Points on a hilly landscape, in no order, each with its height.
From any point a climber steps to the highest of the 2 points nearest to it. It stops when none of these is higher. Distance is the straight distance between rows; heights are no part of it.
mirit: [-27, 11, -46, -9, -22, 34, -19, 14, -1, 6, 6, 7, 21, 8, -10, -17, -22, 7, -3, -35, 19, -25, 35, -12, 35, 16, 29, -12, -30, -15, -29, 38, 1, 13, 17, 11, -14, 15, -8]  h=0.54
vetad: [3, -22, -11, -18, 48, -21, -18, 15, 30, 10, -11, 47, -9, 50, -7, 35, -25, 41, -35, -8, -1, -32, 22, 5, -16, 11, 34, 21, 1, 16, 38, 16, -41, -58, -30, -1, -27, 87, 15]  h=1.59
kiguv: [18, 11, -12, -37, 46, -3, 16, 16, -7, 18, -16, 14, 30, -34, 40, 24, -25, -46, 6, 16, 3, -7, -14, -10, -29, -1, 9, 16, -20, 26, 32, -7, -29, -18, -49, -22, 13, -8, 16]  h=3.62
mupi: [29, 3, 31, 13, -19, -22, -11, -14, -5, 15, -19, -33, -15, 2, -8, 19, 37, 7, -32, 38, -33, 15, -8, 34, -2, -29, -23, 16, 8, 1, 1, -33, 12, -2, 11, 12, -12, -14, -9]  h=1.73
fis: [17, -25, 24, 14, -23, 12, -6, -39, -18, 3, -1, 39, -14, 30, -16, 13, -9, 15, 14, -36, -12, 44, 22, 37, -16, -4, -23, -18, 26, -49, -6, 17, 6, -20, 23, 12, -12, 1, 0]  h=5.60
Kofom: [27, 34, 20, -5, 46, -23, 10, -9, 13, 17, -20, -21, 29, -15, -34, 2, 29, 21, 5, 55, -29, 29, -13, -7, -75, -5, -9, 12, 22, 40, 28, -17, -10, -21, -21, -12, 33, 15, -13]  h=4.55
nat: [-10, 2, -23, 25, -18, 51, 22, 35, -8, 9, -8, -14, -10, -14, -2, -1, 6, 4, -19, -37, -17, -36, 3, -8, 0, -23, 30, -9, -1, -10, -25, -19, 17, -29, 5, -6, -17, 1, -22]  h=3.46
Buduv: [2, -11, -13, 14, -2, -15, -2, -14, -6, 20, 11, 34, 8, -7, -3, -5, -44, -28, 45, -33, 27, 16, 2, -17, -45, 11, -4, -25, -19, 4, 19, 15, -9, -4, 6, 4, 25, -24, -22]  h=6.23
pipam: [-15, 28, -24, 42, -33, 30, 9, 1, 29, -10, -4, 12, -22, -17, 10, -31, -54, -1, 41, -36, 7, -20, 29, -37, 5, -32, -11, 29, -18, -12, -11, 7, -30, -23, -15, -14, 4, 6, -39]  h=4.37
milu: [-14, -18, -5, -3, -4, 2, -5, -10, -12, 12, -10, 16, 9, 5, -30, 17, -22, -1, 16, -9, 21, 7, -23, 2, -15, 29, 10, -19, -8, -8, 16, -6, 5, 17, 18, -2, 10, -9, 1]  h=7.41
Beru: [-13, -8, -19, -23, -14, 33, 12, -16, -19, -7, 2, 27, -14, -43, 42, 4, -27, -35, 11, -19, 28, 26, 12, -16, 1, 21, -20, -17, 5, 2, -13, -6, 11, -3, -18, -9, 2, -25, 23]  h=0.90
miz: [-1, -7, 15, -8, 6, 9, -1, -30, -23, 10, -12, -4, 10, -27, 23, 28, -4, -27, 29, 23, -8, 19, -23, -8, -31, 13, -39, 7, 3, -7, -5, -32, -13, 4, -36, -16, 23, -45, -1]  h=2.43
zusu: [-10, -14, 3, -2, 9, -23, 3, 22, 9, -6, 1, -25, 4, -1, -34, 3, 5, 28, 13, 15, -1, -11, -40, -7, -26, 34, -1, -9, -12, -16, 21, -12, 1, -4, 25, -5, 32, 23, -5]  h=6.37
kepev: [-1, 5, -8, -7, 11, -13, -27, 29, 49, -10, -12, 4, 12, 14, 20, -6, -15, -6, -25, -11, 31, -54, 32, 3, 45, 25, 33, 5, -36, 10, -5, 14, -12, 19, 0, 6, -37, 47, -10]  h=1.06
bek: [-9, -4, -7, -27, 39, 34, 33, 38, 18, 6, 3, 4, -16, -33, -17, -4, 33, 53, 10, -24, 11, -14, -21, -18, -12, 28, 1, 57, 37, -37, -15, -18, -18, -28, -19, -31, 5, 45, 6]  h=3.68
pog: [28, -17, 11, 8, 6, -64, -21, -26, 23, 6, -4, 21, 18, -14, -5, -16, -9, -59, 30, 40, 26, 43, 22, 4, -29, -11, -27, -18, -20, 37, 16, -8, -6, 21, -13, 15, 14, -36, -21]  h=4.56
Komos: [18, 6, 2, 7, 40, -33, -18, -18, -16, 35, -31, -10, 53, 42, -34, 31, -5, 2, -13, 45, -36, 0, -26, 30, -39, -11, 18, -29, -15, 32, 25, -7, -7, -13, 23, -7, -13, 14, -20]  h=4.35
saf: [23, 14, -1, 22, -26, -20, 33, 19, 29, 1, -14, -5, -16, -12, -6, -12, 33, 21, -13, -7, -3, 11, 24, 1, -13, -43, 0, -6, 9, 32, 12, 2, 11, -19, 9, 13, -2, -5, -17]  h=7.37
mub: [11, -5, 44, -3, 22, -58, 2, -7, 7, -17, -10, -8, 47, -10, 6, -3, -9, -58, 22, 58, 14, 23, -14, 15, -30, -6, -18, -19, -20, 23, 28, -7, -4, 48, -2, -5, 22, -18, -8]  h=5.35
nog: [31, -41, 35, 8, -13, -34, -3, 4, -14, -5, 19, 10, -16, 17, -43, 27, 20, 21, -25, -18, -1, 6, -10, 52, 3, 23, 9, -18, 20, -47, 18, -15, 20, 1, 28, 17, 4, 17, 15]  h=7.83
vuban: [-48, 0, -10, -21, -13, 4, -15, -13, 6, -10, 11, 4, -13, -9, 15, -36, -13, -39, 33, 11, 58, -2, -22, -14, 45, 34, -9, 18, -36, 19, 5, -24, 24, 41, -16, -15, 9, -31, -2]  h=1.66
Risi: [36, 0, 21, 5, 4, -9, 32, -30, -42, 6, 2, -9, 19, -17, -7, 20, 17, -51, 11, 25, -17, 32, 28, 0, -63, -12, -7, -39, 38, 26, 5, 12, 6, -18, 9, 12, -6, -25, 9]  h=2.36
kibi: [10, 0, -6, 28, -18, 26, 5, -23, -27, 25, -22, 2, 2, -28, 9, 26, 1, -27, 25, 6, -29, 23, 0, -14, -39, -18, -33, -16, 33, -1, -10, -28, -1, -36, -21, -18, 10, -30, -9]  h=2.71
tise: [-34, 13, -12, -10, 8, -7, 18, -18, -23, -27, 0, -29, 3, -3, 38, 7, 5, 11, 13, 13, -31, 7, -49, -14, 16, 16, -19, 15, 7, -10, -12, 0, -11, 40, 9, -18, 47, -19, 0]  h=6.84
bup: [27, 2, 8, -4, 31, -19, -16, -3, -12, 12, -10, -5, 26, 31, -15, 59, 18, 24, -30, 34, -40, -4, -32, 38, -11, 9, 22, -5, 5, 11, 26, -18, -22, -4, -9, -14, -5, 29, 30]  h=4.95
zomep: [7, 20, 31, 3, -20, 16, 29, 7, 18, -31, -3, 11, -3, -28, 29, 6, -11, -3, -2, -35, -5, -22, 43, 0, -12, -26, -6, -3, 13, -52, -14, 36, -20, -24, -15, 1, -31, 12, 8]  h=4.06
Ledub: [31, -8, 16, -23, 11, -7, -2, 11, 6, -4, -2, -8, 3, 13, -15, 44, 48, 41, -25, 14, -9, -16, -12, 27, -7, 17, 26, 14, 16, 36, 29, -32, -8, -27, -32, -3, 11, 33, 41]  h=5.57
Sasi: [-11, -15, -3, -25, -10, 37, -6, -9, -5, -12, 1, 16, -20, -1, 9, 26, 2, -2, -18, -33, 8, 4, 15, 3, 24, 23, -15, -17, 18, -13, -16, -27, 20, -5, -19, 18, 5, -19, 22]  h=1.16
mek: [18, 20, 4, 3, 25, -50, -10, -13, 9, 12, -7, -12, 48, 18, -23, -1, -15, -14, -6, 52, -16, 17, -17, 9, -28, -49, 14, -17, -23, 39, 23, 15, -18, 37, 35, -2, -21, -12, -25]  h=4.41
Nani: [26, 4, 22, 17, -6, -11, 37, 12, 14, -1, 6, -14, -7, -4, -17, 29, 47, 27, -21, -1, -20, -8, 8, 19, -31, -19, 17, 3, 18, 40, 35, -8, -10, -55, -25, 8, 4, 22, 10]  h=6.31
nufeg: [-10, -7, -43, -1, -33, -4, -22, 5, 23, 20, 25, 27, 15, -5, -12, -48, -27, -54, 53, 17, 39, 15, 0, -56, 4, -29, -6, 35, -43, 23, 24, 4, -12, 6, -7, -6, -20, -54, -19]  h=2.24
vevak: [2, -13, 25, 2, -17, 34, -28, -36, -22, -3, -3, 22, -1, -1, -16, 0, -18, 23, 21, -30, -8, 27, -11, 10, 3, 14, -35, 9, 26, -70, -11, 4, -3, -27, -4, -17, -4, -1, -2]  h=4.77
Gelu: [10, 12, -7, -10, 47, -25, 8, -1, 7, 21, -26, 4, 25, -25, -9, 11, -14, -19, 14, 38, 13, 19, -3, -16, -48, 5, 1, 17, -7, 39, 39, -19, -17, -9, -23, -11, 25, 15, -5]  h=4.08
kuli: [1, -18, 17, -3, -1, -4, 30, -20, -31, 3, -1, -25, 7, -12, -7, 22, 25, -22, -5, 13, -31, 21, -17, 7, -40, 9, 2, -26, 51, -9, -2, -5, 9, -4, 29, 4, -11, -22, 18]  h=2.16
maru: [-4, -14, -23, -9, 31, 40, 16, 43, 6, 18, 10, -19, -20, -10, -19, -23, 38, 40, 4, -12, -2, 3, -26, -4, 28, 16, -5, 51, 26, -15, -40, -11, 14, -10, 17, -27, 25, 21, 7]  h=4.03
kikop: [33, 29, -1, 1, 8, 5, 16, 24, -15, -12, 27, -30, 1, -3, 26, 15, 39, 46, -34, -7, -28, 20, -4, 5, 11, 9, 1, 24, 29, -13, -22, 6, -1, 0, 6, -3, 48, 7, 34]  h=6.89
doz: [5, -12, 9, 12, -18, 22, -6, 22, 43, -16, -18, 34, -52, -3, 11, -23, 2, 11, -15, -30, 27, -30, 61, 24, 36, -13, -12, 3, -17, 23, -17, -29, 16, -18, -14, 31, -30, 9, -8]  h=1.91
zavik: [-9, -22, 30, -11, 13, -43, -14, 3, -12, -9, 1, -11, 42, 7, 5, 16, -27, -65, 15, 36, 2, -32, -24, 13, -1, 1, 30, -22, -39, 6, 34, 13, -8, 50, -6, 2, -21, -23, 1]  h=6.57
gopaf: [-22, -18, -6, 0, -14, -34, -2, -23, -27, 6, 28, -28, 3, -2, -28, -7, 16, -30, 16, 21, 9, 40, -14, -6, -28, -10, -13, -59, 24, 26, 9, -6, 30, 17, 34, 30, 35, -42, -12]  h=7.01
giz: [14, 3, -10, -26, 22, -12, 37, -11, 5, -6, 19, 47, -13, 3, 0, 20, -3, 15, -4, -24, 6, 29, 28, 2, -47, 4, 24, -5, 44, 15, 31, 26, -16, -46, -28, 12, 20, 23, 25]  h=1.96
mip: [8, 23, -6, 7, -30, -5, 1, 5, 6, 13, -2, -2, 9, -15, 13, -12, -34, -18, 20, -7, 5, 3, 20, -36, -14, -28, -1, -6, -20, 13, 6, 19, -25, -1, -8, -4, 1, -17, -14]  h=5.28
soza: [-18, -1, -31, -2, 34, 38, 17, 31, 42, -4, 0, 27, -23, -7, 13, -27, -13, 30, -6, -51, -2, -45, 32, -12, 28, 16, 18, 27, -14, 7, -30, -5, -4, -25, -18, 1, -4, 58, -22]  h=2.67
vug: [-34, -6, -40, 15, 15, -6, 0, 34, -4, -3, 10, -35, 11, 20, -22, -5, 12, 49, -7, 5, -32, -28, -58, -21, -3, 11, 22, -9, -18, -1, -4, -3, -12, 0, 35, 0, 39, 26, -23]  h=5.74
vuna: [20, 5, 51, -11, -14, -21, -7, -14, 11, -15, 1, -19, -16, 3, 3, -4, -7, -18, -15, -4, 19, -9, -11, 29, 18, 5, -4, 9, 20, -37, 8, 21, 3, 44, 14, 15, -35, -3, 7]  h=5.79
Digo: [17, -1, 49, -4, -20, -20, -5, 2, -7, -16, 2, -11, -2, 10, 30, 25, 6, -44, -39, -12, 11, -9, 9, 45, 30, 9, 14, -31, 8, -15, -12, -4, 13, 44, -2, 25, -24, -17, 33]  h=6.90
vulu: [-22, 14, -13, 16, -6, 40, 25, 46, 24, -23, 22, 12, -7, -20, 14, -10, 6, 27, -8, -70, -4, -36, 51, -11, 26, 17, 4, -4, -15, -25, -34, 6, -2, -36, -27, 7, 11, 37, -12]  h=3.04
nagi: [51, 41, 14, 13, 26, -34, 29, -33, -27, 11, -6, 4, 46, 6, -3, 31, 18, 7, 3, 29, -31, 19, 4, 6, -56, -18, 22, -7, 24, 21, 35, 15, -35, -35, -12, -7, 28, 13, -5]  h=5.05
zase: [41, -12, 32, 3, 1, -27, -17, -41, -28, 10, 12, 14, 5, 35, -12, 21, 7, 21, -13, -10, -9, 37, 11, 41, -13, 2, 0, -18, 23, -37, 6, 10, 24, 10, 44, 14, -2, -6, 1]  h=6.59
Dolak: [-17, 8, -43, -9, 28, 11, -16, -39, -20, 32, -17, 2, -8, 19, -19, -9, -7, 30, -7, 20, -18, 35, -41, -31, -18, -25, 1, 14, 11, 20, -5, -1, 7, 2, 13, -15, 14, -6, -17]  h=5.18
luk: [35, 22, 34, 7, -1, 0, 24, 29, 15, -31, -1, -14, -1, -13, 4, 14, 2, 29, -26, -17, 0, -29, 8, 16, 6, 4, 20, 10, 19, -31, 1, 33, -26, -23, 17, -5, -25, 26, 16]  h=4.54
lir: [-19, 20, -50, 12, -31, 56, -5, 9, 19, 20, 1, 23, -15, 3, 9, -43, -17, -17, 22, -14, 31, -13, 26, -40, 39, -17, -12, 28, -37, 22, -38, -1, -1, -16, -14, -16, -12, -17, -27]  h=3.43
rel: [-47, 14, -31, -18, 16, 54, 15, 15, -3, -10, -6, -1, 2, -37, 20, -24, 7, -12, 9, -3, 37, -40, -14, -28, 58, 30, 15, 15, -19, 2, -34, -5, 29, 37, 0, -10, -3, 0, 15]  h=2.79
busil: [-20, -29, 5, 0, -41, -43, 0, -10, -7, -2, 36, -17, -40, -7, -14, -17, 27, -14, 7, 4, 38, 34, -4, 8, 13, 8, -10, -20, 22, -6, 4, -11, 32, 38, 28, 31, 27, -26, -2]  h=8.71
Nuva: [-42, 9, -11, -11, -2, 30, -35, -33, -39, -19, 12, -11, 17, 37, 16, -20, -25, 6, 2, 3, -26, -12, -38, -1, 55, 4, 1, 7, -15, -38, -9, 38, -1, 39, 19, -24, 6, -14, 8]  h=0.10
tasil: [1, -32, 38, -2, -40, -17, -5, -11, 26, -13, 2, 3, -41, -7, -23, -29, 21, -20, 15, 11, 44, 31, 36, 5, -8, -15, -31, -8, 29, -14, -4, 5, 32, 16, 24, 32, -30, -11, -19]  h=6.54
gigan: [32, 1, 17, 8, -1, -19, 38, -21, -6, -12, 4, 29, -5, -13, 8, 29, -16, -15, 12, -22, 3, 45, 29, 2, -48, 12, -13, -29, 37, 2, 15, 24, -8, -33, -11, 19, 15, -14, 19]  h=2.13
Dotu: [-45, 21, -40, 22, -34, 2, -27, -6, -9, 2, 22, -19, 15, 39, 2, -13, -18, -10, -2, -5, -14, -12, -18, -6, 43, -24, 33, -26, -41, 32, -12, 18, 13, 49, 31, 6, -22, -29, -16]  h=4.07
nuv: [0, 4, -17, 24, -33, 55, 27, -8, -22, 12, -3, -17, -16, -23, -8, 5, 22, 14, 1, -16, -29, 5, 4, -18, -18, -19, -4, -26, 27, 2, -34, -29, 19, -39, 2, -2, -1, -31, -4]  h=3.06
sil: [50, 33, 27, 28, 2, -37, 37, -28, -2, 9, 14, 13, 28, 10, -2, 25, 41, 40, -25, 23, -26, 16, 25, 18, -34, -43, 24, -1, 32, 45, 55, 17, -27, -59, -29, 4, 9, 31, 9]  h=5.58
puleg: [-17, -8, -5, -11, -7, 53, 17, 3, -9, -12, -13, -14, -17, -36, 18, -27, 32, -15, 8, 9, 20, -10, -13, -19, 42, 10, -28, 45, 12, -12, -41, -19, 33, 7, -5, -11, 1, -22, 5]  h=3.37
kifab: [6, -29, 1, 4, -13, 40, 10, 44, -10, 1, 2, -12, -2, -6, -28, 16, 41, 19, -14, -31, -7, -49, -7, 32, 20, 15, 12, 4, 4, -38, -28, -12, 18, -26, 14, -13, -36, 17, 0]  h=3.98
taz: [40, -26, 12, 5, 16, -31, -13, -35, 11, 14, -9, 50, -12, -1, -22, -21, -18, -42, 21, 20, 25, 43, 48, 8, -33, -14, -35, -28, 18, 20, 5, -7, 18, -26, -11, 16, -8, -21, -14]  h=4.17
Kotin: [2, -5, -7, -12, -9, 14, -29, -4, -19, 22, -13, -2, -32, -3, -6, 5, 19, 14, -24, -7, -14, 15, -3, 30, 15, -1, -34, 13, 22, 5, -15, -45, 31, -8, -2, 5, -2, -20, 4]  h=1.43
zop: [-5, 24, 6, 21, -4, 10, 7, -2, -9, -12, 16, -25, -8, 0, 27, 0, -5, 34, -13, -8, -22, 13, -32, -4, 38, 7, -23, 17, 22, -43, -38, 9, -13, 29, 16, -19, 29, -10, 18]  h=7.79
bulob: [11, 11, -4, -12, -15, 21, 4, -2, 26, -26, 13, 44, -50, 10, 16, -2, 1, 15, -30, -50, -13, -2, 84, 28, 10, -18, -10, -15, 9, 35, -19, -5, 12, -40, -25, 31, -4, 10, 22]  h=1.44
soku: [-6, 9, -5, 24, -41, -18, -16, 0, 11, -2, 19, -20, -5, 19, -4, -12, 9, -1, -21, 4, 1, -15, -14, 27, 43, -30, 9, -7, -29, 3, -6, 3, 11, 40, 31, 10, -10, -10, -24]  h=5.00
getot: [-24, -14, -28, 23, 23, 21, -1, 37, -15, 11, 3, -43, 15, 17, -12, 10, 19, 62, -14, -5, -63, -40, -41, 13, 15, -18, 10, 21, -8, -23, -34, -12, -6, -6, 26, -31, -11, 18, -20]  h=5.10
reli: [-11, -16, 12, 3, 5, 32, -21, -10, 8, -16, -23, 31, -26, -12, -4, -21, -36, 21, 19, -30, 17, 3, 18, -3, 7, -5, -29, 18, -2, -36, -7, 11, -14, -27, -23, -5, -31, 13, -10]  h=3.99
gugo: [-24, -18, -33, -15, 24, 18, -15, 6, -1, 33, -11, -31, -5, 3, -38, -26, 24, 53, -14, 8, -15, 16, -38, -18, 6, -2, 6, 47, 17, -6, -26, 6, 22, 10, 34, -21, -7, -4, -12]  h=4.51
Dos: [-5, 20, 34, 17, -17, 27, 16, 23, 22, -41, -2, 14, -1, -12, 46, -7, 1, -4, -7, -49, -20, -30, 63, -13, 42, 24, -5, -7, -25, -36, -33, -3, -18, -6, -29, 8, -5, 24, 5]  h=3.47
Gat: [22, -1, 29, -6, 18, -54, -12, -8, 7, 12, 2, -10, 24, 17, -21, -12, -8, -8, -4, 36, 1, 22, -18, 11, -22, -6, 19, -4, -2, -4, 39, 37, -15, 28, 36, 18, -6, 16, -11]  h=4.96
gebu: [-6, 3, -34, -4, 0, 5, -12, 21, 38, 12, 4, 22, 2, 15, -7, -10, -32, 9, -4, -30, 34, -30, 44, -24, 7, -5, 41, -4, -33, 14, 15, 39, -19, 3, 5, 1, -29, 24, -16]  h=0.79
sen: [-29, 5, -14, -6, -18, -32, -35, -30, -6, 2, 20, 3, 37, 14, 2, -32, -19, -54, 47, 57, 25, 15, -21, -28, 6, -34, -21, 15, -39, 18, 27, 22, -2, 43, -2, -17, 1, -54, -22]  h=1.70
Namam: [32, -10, 44, -18, 21, -42, 13, 16, 22, -22, -18, -10, 6, -5, -2, 13, 7, 8, -25, 14, 23, -27, -8, 13, 10, 14, 18, 11, 4, -28, 28, 7, -16, 10, -3, 3, -13, 37, 32]  h=4.99
Kovo: [-17, 6, -36, -9, -15, 33, -1, 24, 49, -6, 5, 30, -26, 7, 10, -45, -4, -10, 0, -32, 41, -26, 62, -23, 42, -2, -4, 6, -30, 33, -38, 6, 23, 5, -22, 16, -42, 6, -7]  h=2.57
Liga: [-36, 12, -11, 0, 2, -6, 1, 12, -20, -29, 19, -22, 10, 7, 42, 17, -18, -4, -2, 5, -23, -25, -42, -23, 28, 34, 15, -25, -25, -2, -12, 7, -2, 59, 14, 8, 41, -16, 21]  h=6.03
Tovo: [-27, 3, 6, 6, -20, 9, -5, -28, -26, -12, -4, -6, -13, -22, 51, -4, -18, -65, 40, 32, 15, 14, -30, -11, 24, 14, -47, 13, -36, 3, 8, -27, 4, 17, -28, -16, 17, -45, 3]  h=2.03
Bov: [-11, -22, -26, -11, -10, 25, -20, -16, 16, 27, -35, 26, -20, 11, -32, -29, -30, 2, 15, -13, 28, 11, 17, -23, -14, -28, -10, 5, -12, 9, 17, 11, 8, -18, -2, -8, -37, -1, -12]  h=4.10
vedat: [-8, -18, -24, 14, 31, 15, 3, 72, -11, -3, 25, -42, 21, 11, -4, 0, 40, 25, -16, -9, -35, -71, -30, 24, 29, 9, 11, 20, -21, -29, -44, -14, 3, -5, 14, -9, -4, 37, 7]  h=4.57
boza: [31, 12, -16, -4, 18, -10, 2, 17, 7, 12, 9, -16, -20, 4, -7, -3, 32, 53, -23, 8, -25, 41, -4, -7, -11, -6, 0, 35, 32, 8, 2, -13, -5, -20, 9, -4, 41, 6, 0]  h=6.27
ped: [-5, -17, 5, -14, 29, -9, -24, 30, 45, -18, -13, 28, -20, 25, 5, 13, -11, 27, -28, -23, 19, -49, 34, 18, 5, 20, 23, 0, -17, -7, 11, 18, -38, -28, -4, 5, -34, 75, 18]  h=1.37
mero: [-6, -14, -25, -17, -23, 11, -39, -19, -2, 34, -18, 12, -9, 2, -25, -50, -21, -51, 39, 30, 44, 37, 24, -62, -32, -36, -13, 7, -10, 37, 15, -1, 23, -10, -9, 2, -32, -35, -11]  h=3.00
Mir: [43, -20, 62, -23, 36, -41, -24, -29, 5, 13, -16, 20, -4, 21, -28, 5, -5, 1, 7, 21, 16, 19, 3, 27, -25, 17, 11, -18, 24, -20, 36, 22, -3, 4, 21, 12, -17, 20, 2]  h=5.59
lapuv: [9, -29, 38, 16, -33, -11, -12, -28, 24, 2, -13, 24, -28, -6, -16, -43, -15, -31, 38, 17, 25, 46, 40, -19, -33, -33, -67, -5, 25, -8, 16, 4, 11, -10, 10, 19, -7, -16, -10]  h=5.17
gasu: [-3, 26, -17, -2, -1, 54, 25, 15, -22, -10, -4, -16, -8, -40, 43, 6, 17, 5, -1, -19, -7, -15, -17, -11, 21, 13, -13, 23, 17, -13, -49, -38, 1, -1, -28, -28, -1, -11, 18]  h=3.89
Keso: [4, -5, -13, 0, 25, -11, 18, 8, 18, 4, 23, 35, -12, 23, -23, 27, 0, 63, -23, -14, -15, -3, 0, 4, -29, 5, 41, 17, 39, 12, 43, 24, -38, -54, -46, -2, 11, 72, 25]  h=1.79
puv: [-3, 4, 34, -15, -20, -21, 5, 11, -38, -8, 10, -13, 15, 2, 25, 32, -24, -73, -18, 17, 8, -15, -12, 16, 8, 14, 33, -50, -5, -5, 2, 13, 15, 60, -5, 26, -8, -28, 33]  h=8.46
vas: [-66, 4, -26, -19, 18, 8, -19, 8, -4, -5, -2, -10, 12, 7, 21, -34, -21, -12, 15, 18, 34, -45, -39, -7, 67, 32, 13, 16, -39, 0, -8, 0, 23, 56, 15, -7, -20, 6, 17]  h=2.25
dun: [-20, 7, -9, 8, -13, 28, -25, -2, -12, -10, 4, -24, 20, 4, -2, -3, -39, 12, 0, -18, -14, -33, -20, -5, 36, 33, 24, -9, -19, -54, -7, 33, -9, 9, 18, -24, -5, 7, 1]  h=0.30
Semeb: [11, 2, 17, 23, -2, -29, 19, -11, -25, -11, 13, -38, -5, 5, -1, 32, 38, 21, -14, 24, -46, 19, -32, 32, -9, -16, -23, -18, 12, -5, -14, 0, 13, 8, 21, 1, 10, -15, -4]  h=1.95
tibol: [-20, 32, -7, -10, -10, 36, 20, 27, -13, -7, 0, -13, 14, -36, 63, 17, -8, -20, -3, -20, -13, -29, 5, -17, 25, 26, 15, -11, -28, 4, -18, -33, -4, 16, -36, -3, 21, -9, 13]  h=4.45
Topiv: [12, 23, 1, 22, -25, -28, -5, 8, 51, -4, 1, -24, -9, 14, -9, -29, 14, 7, -17, 30, 18, 11, 4, 0, 10, -38, 1, 17, -19, 36, 23, 6, 2, 27, 10, 31, 7, -6, -27]  h=6.09
bopo: [-34, 17, -6, -16, 9, -3, -6, 13, -37, -26, 4, -19, 4, 12, 51, 21, -8, -20, -20, 2, -22, -19, -18, 2, 49, 34, 1, -7, -32, 18, -32, -37, 20, 39, -18, -1, 22, -24, 28]  h=5.25
verop: [-20, -22, -20, 3, 5, -7, -36, -39, -47, 11, -6, -1, 17, 25, -23, -11, -10, 4, 23, 14, -9, 29, -45, -10, -28, 12, -13, -13, -16, 12, 9, 7, 10, 12, 20, -10, 30, -23, -27]  h=6.10

For each start below, name the point where the climber stops.
puleg: zop
Tovo: milu
soza: puv
kiguv: Nani
bulob: milu
mirit: Risi
Sasi: Risi
